A landscape with many valleys, sampled at points; each row gives a point and its height.
A ball rolls from a point to whichever of its 2 nearest points has the largest drop for the distance, and stops where none of them is lower. Distance is the straight distance between rows; heights are no part of it.
j_158 height 208: [146 206 152  89 130 121 136 132 151 147 131 109  87 144 133 113 161  78
  73 115 155 126 103 126  92 112 155 117 130 187 121 161 118 151 159 113
 131 102 125 133 113 145 156 139 121 104  86 173 143  68]
j_261 height 306: [133 113 146 160 125 159 130  72 156  83 128  69 164  24 200 110 119 142
  86 121 116 139 157 126 153 109 134 149 115 131 126 109 134 126 114 148
 166 172 150 211 105 160  80 142 138 145 120 122  97 154]
j_253 height 714: [117  69 109  96 129 186  87 160 122  83  66 116 186 174 158 138 159 154
 136 109 118 142  94  66 125 134 137 105 112 129 140  72 106 119 185 113
  86 154 131 131 162 100 155 125 116  98 134 116 159 164]
j_599 height 260: [109 132 124 158 124 173  76  99 131 151  97  74  98 166  61 131 203 151
 167 100 158 130  97 120 115 140 124 153 141 133 130 160 124 182 148 147
  53 106  89 116 124 142 147 180 156 100 108 177 110 130]
j_191 height 513: [182 118 113 183 142 141 144 114  68 195 143 117 111 164 106 118 146 109
 172 109 120 103 163 163 141 118 100 118 171  78 105 211 142 120 122 148
 186 161 138 120 136  98 141 131 173 125 108 149 112 135]
j_143 height 333: [ 84 134 113  84 109 128 152 115 162  90  94 140 159 112 129  76 142 205
 149 140 126 121 103 109 139 105 113 120 130 145  92 163 184 135  80 156
 140 129 166 154 131 148 114 106 120 173 130  93  92  85]
j_164 height 369: [165 193  85 167 161  73 139  75 141 132 170 152 103  78 124 146 123 142
  87 127 140 116 147 181 149 139 128 167 171 131 125 147 138 129  79 150
 150 127 115 136 109 145 106 104 151 108 140 141  95  71]
j_422 height 294: [137 144  77 108 192 147  89 143 126 119 121 172 111 139 168 182 108 120
 108 104 121 140 114 140 113 135 146 156 134 148 151 167 114 122 120  93
 200 120 147 109 129 106 147 130 151 135 189 128 130 164]
j_745 height 316: [119 123  95 116 176 155 100 131 137 129 117 136 102 106 162 159 101 161
 115 135 141 119 136 137 117 133  94 156 159 149 139 195 135 101 107  91
 211 121 164 158 143 106 133 146 149 181 154 109  85 177]
j_719 height 241: [107 181 165 127 114 138 118 136 128 133 116 122 102 169 144 126 154 106
  94 135 144  97 131  91  92  96 144 125 155 163 126 178 129 127 174 123
 151 131 176 100 129 135 190 153  86 105  69 184 160  45]
j_134 height 245: [125 107 168 116 115 130 120 134 163  61 112 132 122  85 140 117 132 116
  63 128 147 129 103 116 117 151 151 133 105 173 146  68  94 128 124  91
 129 109 127 158 138 165 141 147 138 138 108 133 134 143]
j_445 height 256: [112 150 100 119 157 136 103  90 189  78 143 178 115 101 129 138 114 123
  79 146 158 133 133 147 159 159 128 178 163 184 129 148 157 139 121  89
 134  94 153 127 135 123 169 146 120 146 121 142 121  74]
j_401 height 334: [162 143 127 126 123 121  86  78 140 121 121  56  97  94 142 153 179 149
  87  90 168 160 130 149 114 115  79 129 147 146 148 117 108 164 145 137
  72 137  90 165 136 140 117 116 147 103 113 175 129  73]
j_241 height 175: [ 96 157 142 124 107 121 149  69 212  62 124 187 163  44 154 123 136 182
 121 171  97 107 174 121 158 106 138 165 106 168 142  63 167 121  64 133
 128 120 143 126 110 163  89 115 109 138 132 115 115  98]
j_702 height 561: [136 159 125 163 109 134 151 131 119 105 113 108 172  83 177 126 192 145
 107  60  57  95 148 157 105  52 149  83 107 133 109 187 129 106 105 141
 206 148 112 154 102 122 107 137 204 133  87 145  81 157]
j_762 height 482: [151 116 136 152 112  81 118 106  61 133 117  79 112  94 153 126 149 111
  61  97 149 150 160 145 128 103 117 109 165 135 123 170 109  98 128 127
 195 187 150 151 138 116 105 125 149 149 140 131 121 111]
j_860 height 713: [132  94 119 148 131 138 128  86 140 108 137 161 149 142 149 114 125  79
  93 126  83 160 151 143 148 135 136 122 120 112 162  14 137 142 190 107
 122 108  99  81 139  90 141  94 115  97 162 171 186 110]
j_428 height 594: [169 159 134 130 112  95 120 116 108 141 137  90 124 126 135 119 123  84
  88 115 166 128 131 138 161 142 118  87 160 119 118 104 109 135 159 121
  98 158 128 163 142 108 154 101 117  79  83 148 172  58]
j_567 height 138: [113 155 141 137 109 127 135 102 183  43 122 180 145  60 170 157 168 155
  68 139  99  80 173 109 123  96 143 144 110 177 158  62 112 112  85 114
 149 121 126 137 110 152 109 135 131 120  71 156 121  94]
j_414 height 519: [130 106 175 137 111 116 138 155 125 177 175 100 152 106 174 104 101 154
 191 118  81 164 149 118 116 104 110  92 107 137 155 124 125 154 144 153
 106 152 110 114  76 147  58  82  82 136 138 105 132 128]
j_119 height 570: [109 169 100 159 119 142 157 138 138 110 114 139 189 128 148 115 149 141
 147 109  74  89 123 131 134  76 195  90  87 111  98 147 131 124  94 147
 196 134 161 112 105 109 133 138 183 110 114 116 101 162]
j_385 height 689: [146  88 128  83 159 164 146 156 123 179 119 113 178 197 109 117 133 130
 199 120 108 134  95 102 134 103 110 151 123  46 107  99 148 107 175 136
  93 174 122 112 147  86 149 112 107  91 157 107 135 223]
j_362 height 244: [162 112 127 106 162 146 127 150 150  97 121 142 131 123 128 128  81 103
  76 151 166 113 121 118 155 160 155  88 110  74  87 164 103 124 100  67
 216 131 172 220 134 127 163 140 173 128 108  86 105 165]
j_117 height 557: [149  95 208 117  74 104 199 135 114 184 162  94 118 127 131  93  78 103
 161 157 123 140 165 134 135 118  93 119 108  87 134 113 146 111 157 116
 131 136 141 116 138 132 114 130  74 140 105 104 149 146]
j_427 height 501: [102  94 148 159 107 133 101 130 137 148 153 109 144 102 192 126 118 138
 159 116  79 170 171  98 139 108 137 130 133 163 155 123 116 150 171 146
 111 133 140  85  94 138  90 105  70 108 132 147 177 103]
j_216 height 201: [167 132 104 122 134 152 144 124 100 118  79  99 180 162 101 130 193 106
 140  84 102  96  90 150 112  99 137 111  92  65 100 100 130  89 132 142
 162 146  96 121 142 107 104 144 190  91 138 131  96 220]
j_939 height 322: [113 121 137 122 122 136 126 103 154  97 115 113 153  83 184  96 119 155
 116 124 129 144 131 111 150  90 142 128 125 146 111 160 150 130 125 130
 176 166 196 176 109 142 109 110 121 150 105 100 107 111]
j_76 height 690: [120  55 163 108 107 197 127 129 133 164  89 130 185 161 131  52 147 140
 197  95  97 199 115 121 127 120 143 126 115 159 125 117 188 134 195 147
  91 134 126  77 139 101 127 105 114 155 172 112 148 182]
j_59 height 261: [ 43  49 124  89 155 142 152 175 156 159 125 162 140 151 140 151  52 125
 172 175 118 146 152  91 145 161 142 174  97 119 141 109 124 113 132 112
  90 106 130  85 148  89 148 119  56 138 201  77 176 161]
j_551 height 196: [ 93 126 146 105 102 130 162 103 172 101 134 174 167  90 152  92  94 161
 157 168  93 118 138 128 159 126 137 146  94 127 138  57 154 129  90 128
 117 109 125  97 127 128 101 120 106 155 140 109 112 149]
j_923 height 674: [126  81 138 189 118 109 128 123  82 128 136 158 117 156 158 145 136 120
 103 148 122 111 152 124 119 100 108 105 175 152 137 128 109 107 164 111
 142 154 116  83 157 117 152 149 121 142  68 169 171  59]
j_351 height 295: [110  96 112 131 135 161  52  78 143 133 105  52  82 139  96 159 189 125
 118  95 168 189 124 136  87 127 107 157 157 158 134 122 127 181 176 136
  64 114  96 114 140 136 145 139 147 107 137 173 142 110]
j_162 height 227: [147 148 115  88 111 125 172 169 109  91  88 126 162 146 127 111 181 153
 145 124 101 105  73 135 106 113 113 107  65  88 125  86 110 102  90 153
 140 103  83 122 144 126 108 136 154 151 135 122  93 192]
j_423 height 338: [133 114  90  72 159 104 140 104 137 137 111 110 106 103 130 159 114 166
 108 155 159 134 130 133 132 118  69 126 149 100 117 136 148  93  86 120
 206 140 176 147 149 106 122 129 123 170 167  81 100 159]
j_837 height 681: [133 114 133  94 102 175 146 172 128 138 108 172 162 198  71  48 116 149
 231 157 133 135 102 113 151 157 135 129 115  89  88 147 158 136 149 146
  74 112 105 117 154 112 157 138 130 146 118  84 124 159]
j_511 height 327: [180 147 134 107 148 138 109 141 115 174 148 125 124 175 156 126 151  87
 141  82 110 167 113 137  92 128 147 108 136 147 170 158 129 133 167 115
 113 118  99 106 126 129 124 100 139 101 133 151 156 131]
j_725 height 691: [155 118 121 183 133  83 134  91  95 124 132 160 117 148 152 100 159  81
  76 101 115 155 149 137 129  86 161  89 179 126 115 126 144 117 168 136
 146 148 105  77 143  92 141  97 159 118 114 167 160  48]
j_667 height 284: [131 181 184  95 104 143 152 201 175 100 133 138 173 116 133  74 113 143
 189 145 112 108  98 133 112 139 125  99  77 106 100 197 121 163  97 127
 127 108  85 190 113 198  79 150 129 166  72 102  71 170]
j_154 height 684: [152  89 152  90 123 194 131 145 145 154 117 148 208 192 107  62 136 140
 252 131 122 127 109 100 154 129 126 119 123  71  79 136 159 119 205 139
  75 171  99 132 141 112 129 115 126  96 110 114 104 195]
j_666 height 617: [163 137 145 169 124  77 132 128  98 137 153 146 148 127 157 140 112  80
  96 125  89 123 157 146 147 112 167  79 115  89 130 101  79 113 128 135
 177 152 136 114 117 107 116  95 151  62 114 152 150 107]
j_267 height 280: [127  98 165 142 113 152 135  87 161 100 145 110 140  67 174 110 112 100
  94 127 120 155 147 147 138 130 140 159 120 156 155  69 127 144 133 116
 152 139 127 143 115 141 103 139 112 142 141 132 136 153]
j_380 height 254: [ 76 156  65 142 164 129  81  94 135  92 107 173  74 124 108 173 162 151
  54 130 156  99 124 125 138 132 131 162 180 189 122 166 131 117 128 120
 137 111 144  99 137 109 186 162 122 135 133 152 127  51]
j_912 height 267: [165 129 114 108 144 102 130 159 136  90 120 169 161 129 131 125 107 119
 116 156 131 127 110 116 161 136 139  93  93  85 105 110 108 124  89  98
 176 135 151 172 124 130 145  95 144 116 136  92 115 135]
j_227 height 452: [163  84 126 177  98  94 118  96  66 134 114  64  98 107 139 136 138  73
  70  98 134 174 145 149 117 119 124 108 160  99 155  97 117 115 156 135
 133 179 102 137 145 138  78 108 159 124 164 137 159 125]
j_863 height 116: [105 169 102  92 134 105  90 149 116 134 136 127  90 136  73 157 100 137
 101 137 188 120 101 115 134 144  95 104 154 155  88 180 124 111 140 131
 112 146 186 154 127 131 159 119 114 152 110  90 112  79]
j_543 height 230: [113 145 124  98 154 154  89  89 237  49 112 160 116  61 169 144 122 154
  56 144 144 143 153 119 152 131 141 172 125 175 139 104 121 156 110  83
 129 101 164 192 112 141 153 139 123 110 113 140 131 101]
j_857 height 253: [120  96  89 217 142 134  82 117  61  99  99 157  99 151  60 148 173 106
  90 120 160 104 100 122 133 146 153 122 151 127 114 168 104 129 118 140
 137 151 119 124 147 136 173 174 178 138 142 150 121 117]
j_208 height 311: [159 178 104 102 143  71 134 141 132 144 149 185 152 123 141 124 126 149
 152 132  93 145 136 136 147 100 127  73 121 108 125 104 129 135 107 138
 132 137 127 103 104 119 114  52 125 112 138 107 123  70]
j_315 height 656: [114 136 170  75 110 125 148 155 127 155 122  98  90 188  58 144 102 114
 124 157 168 132 107 103  64 116  67 144 106 100 123 105 127 103 188 133
  84 108 134 127 164 115 156 167  84 151 107  84 153 182]
j_205 height 669: [122 118 177  72  89 156 142 159 138 138 140 134 112 192  64 105  75 147
 176 191 171 101 121 111 100 153  75 128 102  84  99 151 148 107 165 128
  83 119 137 154 179 120 170 180  92 157  80  66 130 170]
j_323 height 444: [ 79  41 113 201  96 122 107 147  87  84 113 169 125 151 132 131 122 133
 127 170 103 118 152  90 156 143 147 131 138 142 146  41  95 118 135 142
  93 118 119  89 136  98 130 130 116 116 137 149 188  85]
j_200 height 274: [126 180  81 116 197 144 119 100 176 101 131 164 140 126 135 157 131 136
 103 123 123 130  90 148 139 141 153 168 126 150 141 123 145 132 109 119
 146  90 125 123 131 129 147 142 143 125 163 137 114 140]
j_52 height 709: [113  23 113 132 117 143  80 150  81 143 120  97 102 164 120 153 106 119
 134 113 134 174 127 128  92 157  82 112 147 156 148 109 123 110 177 135
 106 116  94 106 172 128  95 117 152 187 153 123 165 173]
j_87 height 302: [111 151 163 129 126 126 148 117 119 191 175 134  66 148  74 118  83 132
 185 153 149 134 145 147 109 154  92 162 150 138 138 207 176 126 140 144
  99  93 146 106 131 129 139 160 100 181 111 103 116 119]
j_683 height 357: [ 86 117 105  92 134  97 170 111 104 174  96 104  93 123  76 130 115 169
 157 173 163 129 124 127 128 124  65 152 141 117 104 147 164 114  67 159
 147 119 165 108 139 104 112 142 109 189 196  89  85 174]
j_166 height 537: [125  77 188 121  75 135 171 141  94 176 149 105 126 125 158  86 110 129
 182 143  81 144 166 114 109 113 111 117 100 135 176 107 152 115 156 155
 136 111 125  71 117 127  68 130  71 170 145 128 132 182]
j_879 height 655: [137 113 143 187 120 117 130 158 109 104 158 179 125 111 158 110 137 131
 120 134 104 114 146 138 134 115 147 108 139 154 137 161 102 135 105 107
 171 148 113 122 124 152 126 134 138 158  90 145 129  97]
j_110 height 576: [154 101 179 142 104 115 136 122 119 175 165  93 130 141 129 108  84  83
 154 138 131 136 164 137 157 141 112 113 141 118 129 107 127 140 169 125
  90 136 127 130 128 130 146 128  90 105  90 140 175  93]
j_188 height 390: [149 209  97 156 149  93 151  62 191 101 182 170 126  64 166 153 117 119
  62 122 121  84 191 185 144 115 148 151 173 146 133 120 152 130  87 111
 176 124 100 131 106 139 128 125 146  94  84 172 122  52]
j_102 height 341: [122 194 110 128 138 127 126  87 156 184 129  89  95 140  61  93 123 134
 147 110 169 119  87 148 150 152 141 162 141 119  72 214 181 177 119 160
  98 126 153 158 107 172 152 136 136 115 133 134  86 107]
j_701 height 687: [111  87 127  77 141 204 103 131 180 132  85 135 208 148 138  67 153 167
 226 106 111 160  99  84 140 123 159 130 117 131 115 127 160 143 185 135
  63 144 119 130 140 113 137 111 119 125 153  98 115 171]
j_626 height 323: [111 152 155 147 121 126 122 114 115 184 148  69  78 157  43 115 104 112
 166 119 165 147 112 123 125 150 122 167 132 140 109 190 136 166 148 166
  56 107 146 131  89 159 136 143 110 153 128 117 119 126]
j_796 height 701: [104 127  94  46 131 151 144 159 120 117  76 136 190 165 140 106 152 173
 186 142 115 126  95 102 127 108 141  99  90  83  94 118 136 100  95 145
 104 154 126 130 147  99 127  87 129 121 177  83 115 142]
j_212 height 529: [178 134 101 134 153 114 157 120  94 195 140  82 114 149 139 148 132 124
 148 110 110 116 134 174 101 115  89 123 134  64 129 166 130 123 102 130
 207 153 137 120 124 119 118 136 165 132 164 120  95 190]
j_240 height 126: [ 78 122 156 142 122 116 138 124 139 146 154 142  89 108  62 158  55  95
 127 180 163 116 135 137 158 179 108 185 119 133 116 139 121 124 125 114
 122 108 157 134 120 154 146 167  94 158 127 106 124 164]
j_800 height 346: [114 154 154 118 113  93 164  96 136 138 148 156  96 118 134 149 131 101
 122 150 115 114 133 129 112 125 118 171 130 135 174  86 131 120 117 116
 134  77 134  79 108 129 113 125  91 127 134 159 135 128]
j_870 height 324: [174 218 174 139 106 121 162 157 120 163 175 128 113 141 110 105 121 124
 170 127 124  61 116 148 106 141 144 113 109 104 122 188 113 169 101 131
 114 103  82 163  93 178 134 161 129  88  72 146 104 123]
j_382 height 547: [170 120 121 147 143 148 135 142  78 151 116  92 148 140 171 141 186 134
 129  77 100 104 141 147  89  78 113 100 141 107 139 180 131 107 116 131
 212 174 126 148 140 108  98 131 191 134 120 142 103 191]
j_944 height 210: [136 138 148 116  88  81 168 158 116  54  97 156 119  88  89 108 144 128
  78 152 136 113  97 117 122 147 130 113  80 156 114  60 113 112  77 113
 112 101 119 134 128 162 126 120 124 143 111 119 129 115]
j_174 height 417: [ 71  88 106 128 106 110 166 104 113  84 109 170 133 112 126 137 131 151
 114 184 118 125 168  93 151 132 155 150 125 148 142  18 117  97  79 122
  84 104 152  86 131  82 128 111  91 108 183 126 173  76]
j_395 height 137: [ 91  73 112 144 152 106  88 199 104 174 140 156  77 129  71 200  61 139
 152 151 164 137 156 123 127 185 126 139 113 134 140 188  62 105  74 139
 168 104 179 109 107 146 128 131 124 164 178  76 124 173]
j_583 height 347: [171 188 169 136 129 154 126 132 152 169 165 105 143 150 170 115 135 100
 167  92 109 124 131 146 112 132 156 119 122 135 146 164 114 174 143 128
  96 104  87 136 113 144 132 135 142  82  77 163 134 122]
j_425 height 187: [ 92 129  91 167 161 121  98 153  84 122 120 169  85 112  71 183 107 151
 147 148 149  94 116 130 139 178 142 157 126 148 137 184  95 113  56 137
 139 108 154 112 117 135 136 158 129 161 168 107 103 135]
j_987 height 353: [144 189  87 128 141  89 143  75 148 152 142 108 107 111 100 110 126 135
 120 107 153 142  99 167 160 128 138 152 148 117  82 154 166 148  94 155
 147 149 142 152  90 143 131  94 146 105 175 125  80 110]
j_37 height 440: [120 162 100 163 155 112  74  91 101 142 117  73  76 134 160 220 159 126
  98 101 114 130 124 131  91 112  90 158 164 115 179 134  99 135 157 131
 125 139 120 123 112 104 113 140 119  84 149 180 148 110]
j_77 height 149: [133 134 147  86 103  95 109 175 108  88 115 139  95  90 103 125 112 133
  92 131 170 129 121 110 130 130  98  81 135 165  88 216 114 113  98 102
 156 142 185 197 126 155 136 110 128 194  91  85 101  87]
j_523 height 265: [158 176 121 164 163 103 133 120 146 144 163 116 134 109 148 167 125 118
 156 114  93 101 121 151 134 133 147 138 110 102 163  84  89 152  97 147
 117 117 103 110  69 143 100 107 144  74 127 167 120 125]
j_186 height 348: [ 76 166 107 100 108 105 171  99 138 148 105  91  93 114  80 102 141 178
 148 149 148 113  89 116 125 103  97 153 130 135 106 134 180 149  90 163
 129 137 166 132 121 155  99 129  87 156 153  97  88 122]
j_286 height 304: [187 154 145 100 148  90 139 130 116 181 178 144  96 133 148 117 104  89
 106  86 137 187 137 182 122 142 137 122 160 157 164 171 140 137 148  96
 135 107  99 105 114 122 122 101 151 157 145 130 135 111]
j_949 height 580: [101 107  92 168 127 130 133 153 108 108 111 150 171 126 153 141 140 140
 124 129  72 104 135 114 150 105 172 126  92 118 130  89  99 108  93 151
 174 145 152  96 112 114 114 129 146 101 157 116 136 146]
j_696 height 303: [146 182 171 130  96 138 146 178 127 123 158 133 133 117  97  77 101 124
 158 125 139  78 114 143 127 162 154  89 101 104  89 241 121 174  77 114
 132 109 106 227 117 194 123 161 134 123  59 136  85 120]
j_992 height 374: [ 72 162 113  96 116  97 165 104 133 112  99 130  94 108 100 146 175 151
 104 156 150  94 116 102 104 122 116 180 145 177 155  75 151 115  87 154
  85  81 127  78 116 138 109 138 105 138 145 151 119  90]
j_753 height 394: [ 83 143 119 143 140 106 121  94 103 116 110 109  76 126 156 208 141  96
  91 124  97 130 123 112  73 113 103 178 148 128 212  83 122 113 152 123
 139 106 122  86 121 121  96 146  84 106 180 181 153 134]
j_722 height 610: [173 126 120 117 132  86 115 135  97 154 131  89 114 143  92 141 125  95
 125 118 158 158  88 127 141 127 116 110 134  93  97 128  96 129 136 130
  92 162 143 157 115 134 132  83 131 110 148 116 138 125]
j_463 height 475: [ 90  41 121 205 115 139 103 150 107 129 151 141 146 130 162 145  90 136
 184 149  86 128 173  88 172 159 144 123 141 144 144  96 100 142 151 150
 112 112 127  71  99 128 112 119  75 110 124 150 187  94]
j_392 height 204: [148 138  91 155 111 168 136 111 113  93 104 101 156 126 125 103 214 152
 133  99 127  76 116 152 128 104 108 104 151 101 101 116 151 137 132 151
 119 148  77 144 143 129 136 156 160  93  48 177 112 105]
j_798 height 500: [160 121 129 188 124 126 145 130  66 153 132 105 135 130 128  98 149 101
  98 104 143 103 150 141 142 100 158  88 152 104  76 211 118 122 107 130
 210 186 150 155 132 119 145 158 172 121 100 146 104 112]
j_595 height 752: [176  94 169 151 108 146 113 190  85 168 159  87 131 149 164 134 116 114
 166 103 108 122 141 143  92 162  96 103 120 147 159 153  97 122 165 124
 107 134  57 151 151 162  82 145 143 149 102 130 157 178]
j_963 height 186: [ 82 135  80  83 155  81 129 140 126 144 119 141 118 118 123 187 104 162
 152 157 136 144 123 103 135 127 131 143 118 123 134  92 133 101  80 149
  78 137 159 112 102  96 115  71  84 118 189  99 128  93]
j_165 height 178: [125 143 132 122  96  85 142 119 143  38 102 180 144  85 140 105 168 150
  46 141 120 117 140 107 125  90 151  94  98 162 117  34 130 105  94 119
 140 123 134 124 128 135 139 100 127 124 102 129 142  66]
j_246 height 199: [110 170 131 144 136 127 121  66 241  84 138 139 144  49 150 126 122 163
  97 146 133 134 136 133 171 133 157 171 101 137 121  83 135 166  83 127
 141 111 140 170  81 180  97 131 124 116 141 132  94 124]
j_852 height 696: [114  72  91  69 160 181 144 148 130 137  72 110 203 158 141 148 145 160
 198 120 112 124 106  97 129 115 142 133  87  47 120  85 122  97 139 144
 120 164 112 110 147  92 122 111 118 113 202  85 110 235]
j_839 height 224: [ 60  90 117  76 131  90 149 173 108 147 114 146 106 121 132 186  77 127
 144 167 128 149 145  95 127 136 128 146 110 131 154  81 110  86  84 115
  90  96 156  73 130  91 113  93  51 143 203 107 167 140]
j_695 height 676: [102  82 145  93 120 186 121 170 147 158 118 161 147 203  69 108  70 151
 179 171 155 158 124  99 121 171 116 154 118 103 105 142 161 107 187 139
  56 104 131 119 170  74 194 156 100 159 130  65 169 173]
j_735 height 172: [151 194 151  87 145  85 101 152 130 125 157 138  75 112 138 116 123 110
  52 115 166 131 121 120 120 141 146  95 145 180 105 213 108 133 122  87
 155 122 147 178 107 152 151 118 139 146  91 130 125  69]
j_71 height 52: [107  61 132 171 129 123 121 167  98 165 153 145  75 146  65 156  49  92
 129 163 156 159 155 127 141 201 134 155 106 130 136 124  98 121 137 119
 148  87 138  97 141 144 127 156 125 170 162 102 155 192]
j_834 height 268: [120 178 197 103 106 142 144 140 170 156 158 140 133 158 174  98 120 110
 141 135 115 127 146 118 104  99 133 146 140 165 123 192 164 132 172  98
 157 107 191  92 126 131 160 141  70 138  82 149 158  78]
j_128 height 395: [ 56 111 117  95  90 145 139  88 159  80  79 118 111  85 100 142 160 163
 112 176 153 120 136 103 111 133 116 169 120 181 152  20 133 116  73 152
  37  89 136  98 129 111 103 133  79 120 172 133 146 105]
j_570 height 724: [130  79 114 113 151 167  88 117 161  79 112 137 179 136 180 138 131  97
  85  95  98 170 132 124 123 125 148 120 114 138 152  47 116 135 211  93
 129 141 128 126 143  97 151 118 115  77 143 138 175 154]
j_743 height 731: [138  56 149 157 100 163  82 159 109 147 164 106 110 162 114 122 103 100
 144  95 143 169 138 141  98 177 112 117 149 187 157 151 126 140 212 131
  77 113  67 130 164 158 108 149 154 163 102 129 170 144]
j_867 height 706: [116 123 127  64 126 162 136 172 134 103  98 146 194 163 182 111 138 160
 156 145  97  99 118  79 140 105 147  90  96 114 139  86 113 114 123 105
 112 134 150 105 146  98 150 111 123 106 119  93 145 135]
j_943 height 177: [103 150 150 172 143 168 113 110 147 132 158 107  95 128  73 147  80  97
 115 149 176  79 117 148 150 191 129 177 130 122 122 164 116 158 130 112
 115 129 134 185 135 151 179 211 127 119  98 144 108 152]
j_371 height 694: [107  63 117 101 122 156 113 142  96 149 109 123 137 151 134  98 130 154
 149 126 118 172 122 116 119 131 101 116 136 160 147 109 161 109 154 132
 114 116 129  89 155  92 127 120 114 160 176 106 141 156]
j_61 height 415: [160  70 143 193  90 122 107  87  77 164 107  51  98 123 134 117 149  73
 124  51 148 169 143 154 126 143 126  95 169 120 135 130 130 139 157 153
  65 145  54 149 158 139  83 120 179 131 147 161 165 102]
j_347 height 625: [106 102 105 107 152 101 108 167  70 161  99  68 104 169  41 172 127 115
 130 130 178 152  83 112 108 132  91 125 123  80  91 111 106 109 147 151
  82 169 145 145 150 113 138 109 121 124 171  96 117 178]
j_940 height 288: [162 130  98 133 148  99 102 153 139  75 143 195 140  96 149 153 103 159
 107 148 119 130 127 127 151 145 120 118 124 141 147  92  99 116  78 115
 125 136 127 139 123 115 126  83 152 124 133 108 127  86]
j_17 height 700: [173  90  98 162 159 132  93  99 126 107 138 174 161 160 166 119 147  71
  84 101  96 178 155 157 148 118 174  99 159 126 128  95 136 122 179  98
 147 145  93  93 147  78 148  79 178  87 127 156 175 101]
j_950 height 270: [151 152 155  64 122 167 155 136 183  99 118 122 191 128 136  64 134 147
 173 113 115 122  92 137 128 131 129 113  98  77 102 140 159 157 139 119
 109 118  63 177 143 161 116 141 144 151  98  98  79 212]
j_426 height 223: [109 134  82 167 150 121  91 136  99  90 127 190  92 108  63 167 132 144
  77 131 171  83 105 128 134 168 143 118 155 150 118 180  95 128  82 110
 147 135 131 143 145 130 176 153 153 150 118 142 100  79]
j_821 height 305: [151 165 130 141 125  79 149 131 117 138 169 137 122  91 156 158 130 128
 129 104  79 154 146 133 122 104 125 110 115 111 181  70 111 123 108 153
 101 118 117  96  82 128  64  54 112 108 157 136 129  95]
j_648 height 639: [151 133 148 198 122 108 150 144 130 122 181 208 142 114 168 136  94  92
 110 141  75  88 190 155 138 122 163 111 132 139 149 114 106 126 123  98
 167 118 108  87 109 116 136 120 133 102  73 169 148 111]
j_394 height 225: [135 157 119 162 129 113 167 103 161 119 175 176 155 106 129 126  97 157
 186 160  82  96 136 164 169 143 136 123 100  78 155  52 139 162  95 132
 107 100  95  93  95 131 106 103 131 111 115 137 109 128]
j_370 height 283: [148 174 167 104 130 114 178 111 147 187 174 140 100 135 125  71 113  96
 132 143 133 151 139 157 110 134 126 142 156 167 124 182 190 146 147 123
 144  95 139  95 131 140 148 133 115 159 109 139 132  91]
j_808 height 176: [172 129  77 108 149 157 127 110 104 121  93 117 159 165  92 117 183 130
 155  97 145  88  86 151 129 107  95 119 148 103  94 131 165 107 146 118
 131 160 112 155 167 118 150 133 169 102 108 150  94 147]
j_319 height 596: [118 106 131 208 133 121 112 145 124 128 132 120 150 115 178 150 114  84
  88 112  95 132 156 112 155 105 204 128 103 125 133 127  85 126 138 134
 212 162 175 115  94 125 114 131 144  83 148 123 145 151]
j_778 height 215: [167 174 128 135 168 155 122 150 154 135 163 110 131 132 128 147  90 102
 107 124 159 101 101 137 133 169 151 145 122 105 101 180 109 144 117  91
 155 129 134 204 129 157 158 165 157 117 113 122 100 165]
j_2 height 153: [106 159  75 102 159  75 105 133  92 143 120 125  88 144  88 181 121 148
 109 139 153 137 119 106 122 112  88 135 172 124 122 122 138  99 124 139
 107 142 172 106 128  98 154  97  97 121 155 115 128  83]
j_283 height 233: [116 148 119 137 125 165 119 109 136 118 105  74 123 141 104 116 193 157
 154 118 149  89  91 112 121 110  92 137 149 138 121 166 143 162 136 164
 105 136 129 141 123 154 142 170 123 113  86 154  95 105]
j_388 height 252: [154 169 132  87 117 158 155 158 151  79 130 135 187 124 141  86 159 146
 135 113  97  90 101 151  94 118 132 103  78 110 120 104 123 145 112 107
 139  88  79 164 129 140 110 153 169 130  57 129  95 167]
j_277 height 640: [130  97 138  89 120 136 123 188  97 149 116  72 111 175  84 139 118 124
 145 141 151 150  84 113  94 125 100 128  96 101 122 137 105 112 154 139
 108 128 121 146 149 134 123 154 118 162 141  81 124 209]
j_46 height 377: [164 124 163 150  93 116 120  62 127 143 115  52  98 117 168 110 184  84
  75  65 155 170 153 156 113 118 143 112 158 137 152 101 129 172 147 133
  80 126  42 144 167 131 105 136 179 114 122 195 163  44]

Two balls start at each pair of points below. Name the first point that both come to, or write never.
j_110 / j_666 -> never
j_987 / j_286 -> j_370
j_119 / j_583 -> j_808

For each start below, name every point that the ball comes to, in order.
j_186 -> j_143 > j_939 > j_261 > j_267 > j_134 > j_944 > j_165 > j_567
j_164 -> j_987 > j_102 > j_626 > j_87 > j_370 > j_834 > j_719 > j_158 > j_735 > j_77 > j_863
j_17 -> j_725 > j_923 > j_879 > j_648 > j_666 > j_319 > j_949 > j_119 > j_702 > j_382 > j_212 > j_191 > j_798 > j_762 > j_227 > j_61 > j_46 > j_401 > j_351 > j_599 > j_283 > j_392 > j_808
